A landscape with many valleys, sampled at points; each row gives a point and its height.
From any point a ball rolls to the lowest of the 2 points nearest to it. It stops when none of these is lower. Distance is the straight distance between rows; heights are no part of it.
Zotap: [115 144 113 150 131 102 132 115  87 111 118 136 146 153  97 167  76 134
 192 135 162]  (h 514)
kozat: [148  91 149 166 127 152  85 107 129 183 141 115 121 146 145 143 169 154
  65 181  67]  (h 459)
dipi: [132 127 133 132 160 146 117 197 163 154 170 117 143  73 155 131 156 120
  89 118  71]  (h 359)
fak: [127 127 106  77 132 128 115  97 136  62  83 143 146 139 180 105 112 154
 132  73 169]  (h 584)
Mog: [135 129 110 118 100 165 121 189 125 158 178 107 151  99 107 144  86 112
 132 115 117]  (h 120)
ruka: [133 120 137 138  72 130  83 156 118 172 183  99 131 145 115 165 112 167
 115 175  78]  (h 757)
kopet: [118 113 147 123  98 128 164 170 181 126 156 141 153 130 126 105 175 139
 111 104 109]  (h 675)
gafis: [146 149 121 124 147  88  91  83 100 112 104 128  99 157 143 124 113 138
 141 171 149]  (h 275)
Vup: [144 139 144 144 178  69 134 133  99 134 120 172  81 121 134 143 168  61
 111 166 115]  (h 162)
rigu: [114 130  96  94 108 118  84  78 124 126 125 108 115 174 150 113 116 186
 125 151 161]  (h 326)
suniz: [148 161 125 146 169  37 115 171  90 128 146 155  96 105 143 162 132  81
 145 165 111]  (h 263)
Dufi: [146 152 125 154 129 106 147 184 115 130 146 142 134 104 111 163 108 102
 184  96 137]  (h 276)
zunat: [135 119 140 144 144 197 166 105 126 119 105 107 139 116  79  98 112 119
 137 112 152]  (h 638)
Kiza: [121 145 111 119 146  60 106 105  95  76 113 147 126 159 166 142  98 134
 164 125 165]  (h 140)
pag: [145 160 126 151 186  79 112 163 103 115 136 147 108 106 139 138 111 108
 140 148 122]  (h 331)
zat: [127  92 146 135 103 172 116 130 145 154 166  91 127 145 125 125 135 157
  87 165  80]  (h 818)
dob: [123 141 115 114 110 108 128 129  93 104 111 139 162 155 123 153  61 152
 195  89 163]  (h 468)
Beb: [124 129 112 167 167 189 178  92 114  91  94 119 145 111  96 131  65 128
 146 144 167]  (h 647)
tevuv: [147 136 145 158 184 130 169 153 148 128 125 164 113  80 120 107 168  69
 105 113 113]  (h 509)
filot: [113  96 156 117  87 111 153 109 170 137 136 119 129 163 136  88 186 142
 101 135 115]  (h 869)
sisi: [137 130 126 134 137 113  83  65 103 138  93 108  80 151 139 117 128 155
 108 182 146]  (h 325)
mutil: [143 129 111 130 113 170 134 135  89 137 139  92 164 118 103 130  39 112
 170 120 141]  (h 323)
kog: [107 105 160 127  95  63 157 109 149 163 129 136 115 144  98 119 210 117
  86 162  85]  (h 868)
zape: [121 136 105 162 169 165 144  80  95  97 105 118 145 118 111 147  56 128
 155 184 169]  (h 606)
Pok: [128 115 148 142 147 153 170  99 158 129 102 139 108 109 115  86 198  96
  79 113 144]  (h 449)
pivag: [129 102 115 117  88 179  62 149 119 154 164  82 137 136 143 146  74 167
  82 162  82]  (h 674)
Rula: [121 131  89  77  86 144  97  89 114 111 122  97 138 164 161 119  70 176
 138 118 172]  (h 375)
zakal: [133 152 134 167 140 130 167 203 121 154 155 133 138  80  82 150 121  87
 179  79 126]  (h 382)
bos: [152 120 126 137 162 210  81 132 104 155 127  95 122  97 137 118  68 124
  92 154  95]  (h 576)
ninav: [135 150 112 117 149  43  82  86  75  97 115 140  99 165 162 145  88 140
 153 175 148]  (h 217)
vafim: [131 139 112 119 116 132 112 139 120 144 148 104 129 138 120 123 112 130
 154 133 143]  (h 209)
neti: [129 122 138 134 127 145 151  84 142 141 107 131 119 139 111 102 178 121
 121 115 156]  (h 376)
Nere: [112 127 131 101 105 105 159  49 138  97  57 154 111 165 130 108 180 131
 136  97 181]  (h 236)
doti: [152 143 102 113 171 125  78 110 113  96 112 117 112 127 177 119  89 150
 108 154 128]  (h 365)
Zaboz: [138 141 145 168 141 164 190 173 141 134 130 133 131  88  67 127 133  90
 163  94 133]  (h 495)
buko: [115 152 146 152 103 106 170  60 112 149 104 140 100 159  66 110 182 115
 165 128 170]  (h 372)
Gar: [141 158 150 149 171  79 163 188 122 159 141 165 109  68 112 153 187  53
 120 127 106]  (h 327)
zufeb: [136 128 126 124 179 122 129 100 136  95 100 144 109 119 166  92 140 113
 113 114 150]  (h 462)
garo: [109 129 152 130  99 110 164 183 168 166 158 139 142 109 110 128 186 106
 125 110 109]  (h 729)
dasa: [114 119 126  97  83 133 152 166 166 121 137 134 155 136 142 128 145 148
 141  83 138]  (h 611)
Tovo: [144 125 102 123 172 190 108 175 126 131 143 106 139  75 155 111  74 118
  92 100  96]  (h 520)
faker: [129 108 123 127 127 229  98 142 127 154 159  88 138  96 126 124  72 122
  87 129  97]  (h 610)
lunur: [138 125 162 135 192 160 172 107 163 120  99 157 103  91 135  92 206  80
  62 111 117]  (h 504)
Ramo: [124 134  89 102 106 119 104 116 103 101 119 119 153 143 158 128  70 157
 170  90 171]  (h 424)
sameg: [135 120 146 123 184 154 127  89 166 107  98 148  95 114 163  81 191 114
  50 131 113]  (h 540)
dev: [114 144 111 117  75 184 130 113  83 137 141  97 148 132  81 124  64 139
 173 110 159]  (h 391)
lalut: [133 109 129 115  87 213  99 147 107 158 178  84 141 110 116 129  71 135
  75 161  86]  (h 641)
tir: [107 147 136 161 146 108 173  93 125  84  82 185 140 146 113 179 105 126
 187 124 177]  (h 324)
Vunaz: [121 108 170 144 118  98 148 184 152 179 175 126 134 111 101 131 197  95
 103 144  39]  (h 821)
tet: [108 142 113 174 147 138 143  96  89 103 113 134 158 132  86 167  60 123
 180 168 174]  (h 563)
dor: [109 150 145 110  81 130 157 144 132 124 117 142 144 146  75 159 103 130
 223  69 157]  (h 512)
kikad: [133 128 132 159 136 197 159 154 131 142 133 118 138 103  71 114 118 107
 138 101 143]  (h 583)
Koron: [102 157 129 148 168  95 167 141 122  75  97 192 140 133 132 196 102  93
 189 131 174]  (h 174)
bom: [164 116 136 170 182 194  94 133 108 166 122 115 112 107 118 132 112 126
  89 159  93]  (h 535)
nez: [122 100 144 126 161 101  95 149 160 139 142 129 127 100 173 139 170 136
  78 156  55]  (h 524)
buni: [125 120 114 102  67 109  88 147 136 138 179  93 136 155 146 143 101 179
 112 154  93]  (h 728)
zeraf: [138 125 114 119 116 181 147 142 103 110 130 111 162 100 122 125  55 133
 163  79 153]  (h 393)
lofo: [135 137 121 126  97 185 102 159  89 165 172  78 138 119 103 144  57 116
 149 141 131]  (h 241)
fipem: [124 124 107  89 131 146 113  66 127  83  85 120 118 153 161  89 121 170
 129  97 166]  (h 609)
teno: [104 102 132 116  83  72 153  83 149 145 111 126 122 162 126  94 196 140
 104 149 115]  (h 883)
dibur: [109 123 161 155 107 136 169 196 170 173 185 130 143 104  85 128 190 106
 115 128  77]  (h 777)
Reka: [116 152 123 142 164  80 141 123 109  59 110 164 137 140 149 158 104 109
 169 148 172]  (h 17)
Pigu: [147 122 102  86 148 201 127 171 139 108 128 107 168  80 167  95  77 126
  90  74 121]  (h 554)
dad: [117 133 143 136 127 102 152  81 129 139 102 141 100 143  93 105 192 101
 125 149 158]  (h 311)
Lugiv: [162  84 170 184 116 140 103 138 122 182 158 118 125 128 121 159 188 136
  85 183  48]  (h 533)
kaba: [135 132  91  85 129 122 115 149 150  84 103 138 144 116 185 125 105 145
 139  62 144]  (h 547)
Kemu: [152 147 165 167 191  92 196 165 120 111 124 178 116  73 120 148 169  51
 120 119 106]  (h 420)
Lar: [126 105 153 123 143 133 129 156 173 138 159 119 144 109 149 116 174 139
  70 124  60]  (h 451)
Kad: [133 126  98  70  98 141 128 174 144  93 118 135 167 111 152 140  79 144
 167  42 141]  (h 508)
Dem: [131 157 117 127 140  34 116 180 108 134 148 160 119 108 153 154 151  92
 151 113 129]  (h 237)
pab: [124 117 125 111 124  65 108 146 161 132 146 129 136 123 168 124 172 137
  76 137  83]  (h 578)
Nuvo: [131 125 124 108 118 151 141 179 127  94 120 135 167 113 115 146  62 132
 180  50 147]  (h 463)
sig: [116 150 149 120 137  92 154  76 118  73  72 170 137 155 130 146 125 128
 180 100 175]  (h 250)
Gipa: [144  98 129 152 125 175  77  88 137 165 124 110 106 152 136 135 144 163
  67 182  98]  (h 410)
tufu: [112  94 149 116  94 149 138 128 162 135 168 113 130 147 117  87 160 151
  95 140  76]  (h 845)
tobof: [115 126 110  91  84  76 116 107 145 117 117 137 130 166 156 125 165 150
 128 117 157]  (h 149)
Lefaz: [131 126 136 159 164 220 182  83 139  90  81 128 146 109  84 117  97 117
 132 107 166]  (h 685)
zeniv: [144 144 145 157 172  64 149 163 114 172 140 172  82  93 112 156 189  58
 114 159  88]  (h 256)
bekun: [114 129 133  94  78 139 150 147 150 123 109 144 136 132 117 141 120 139
 178  57 149]  (h 562)
Dasid: [114 142 130 102 117 101 125  48 112  78  78 151 121 174 141 117 143 161
 163 101 186]  (h 160)
sab: [128 157 113 129 136  62 118 165 113 104 132 151 136 115 141 156 116 115
 182  93 150]  (h 158)
zor: [102 111 109  74  84  38 109 118 146 113 131 119 139 171 176 117 149 170
 121 132 137]  (h 216)
beva: [137 136 135 137 153  77 132  94 116 137 110 145  92 132 116 128 169  93
 129 156 138]  (h 248)
Mobog: [132 103 110 111 105 130  58 133 130 142 148  89 134 143 171 143  95 182
  96 169  89]  (h 702)
Bader: [120 118 134 133 128 148  95  58 130 152 106 105 100 166 132 120 149 169
  88 182 128]  (h 364)
Zitas: [121 131 115 130 128 166 132 199 157 161 183 110 151  85 128 130 116 118
 102 112  93]  (h 252)
Tov: [148 130 126 137 172 177 121 155 138 139 137 116 124  96 123 109 123 117
 104 117 115]  (h 467)
Fik: [137 125 109 109 189 128  99  97 119  69  97 133 112 131 181  87 107 141
 101 132 146]  (h 416)
tupan: [130  88 160 158  84 161 102 149 128 172 178 104 126 155 108 137 135 172
  97 177  55]  (h 790)
Kubi: [142 139 100 132 156 118 109 128  99 107 130 120 129 124 138 121  89 141
 141 130 140]  (h 292)
Vorin: [152 141 129 143 181 135 100 166 129 143 133 125 106 100 140 124 121 111
 120 144 119]  (h 408)
Kubu: [ 97 126 123 116  54 126 145 108 135 167 147 117 126 167  93 123 147 144
 162 145 155]  (h 206)
legad: [130  98 175 151 104  76 147 145 147 177 154 131 122 127  93 139 213 108
  92 163  50]  (h 846)
tufud: [136 121 132 106 189 134 148  85 143  76  83 166  91 120 173  85 173  97
  80 106 132]  (h 502)
pida: [109 139 134 145  81 147 155  85 129 170 125 115 105 166  66 109 165 124
 155 140 171]  (h 298)
dira: [111 110 106  92  97  73  81  80 144 121 115 109 125 182 183 116 131 182
 107 164 135]  (h 277)
Bapo: [118 146 124 117  63 165 150 136 115 141 127 120 137 142  70 145  90 134
 196  93 162]  (h 457)
numok: [113 134 120 126  76 108 119 142 144 151 152 124 116 153 116 130 148 140
 142 138 143]  (h 97)
zoga: [106 136  97  90  82  81 100  82 137 107  98 125 134 182 169 119 139 167
 158  94 180]  (h 218)

Call two points neighbours if one is among the 2 nearest of the other. Go from one point of each pair to the other, from neighbour to neighbour, staying as low as possible. Name the highest point that can't be avoided.
Vup, numok | buko
Mog, sab | Lefaz
tobof, Reka | tir
mutil, Reka | fipem
tobof, Dasid | zoga

Two balls start at each pair of points below. Name the first point that both come to, or write never.
pivag, Tovo | Tov
Pigu, zunat | sab
dibur, Lugiv | never
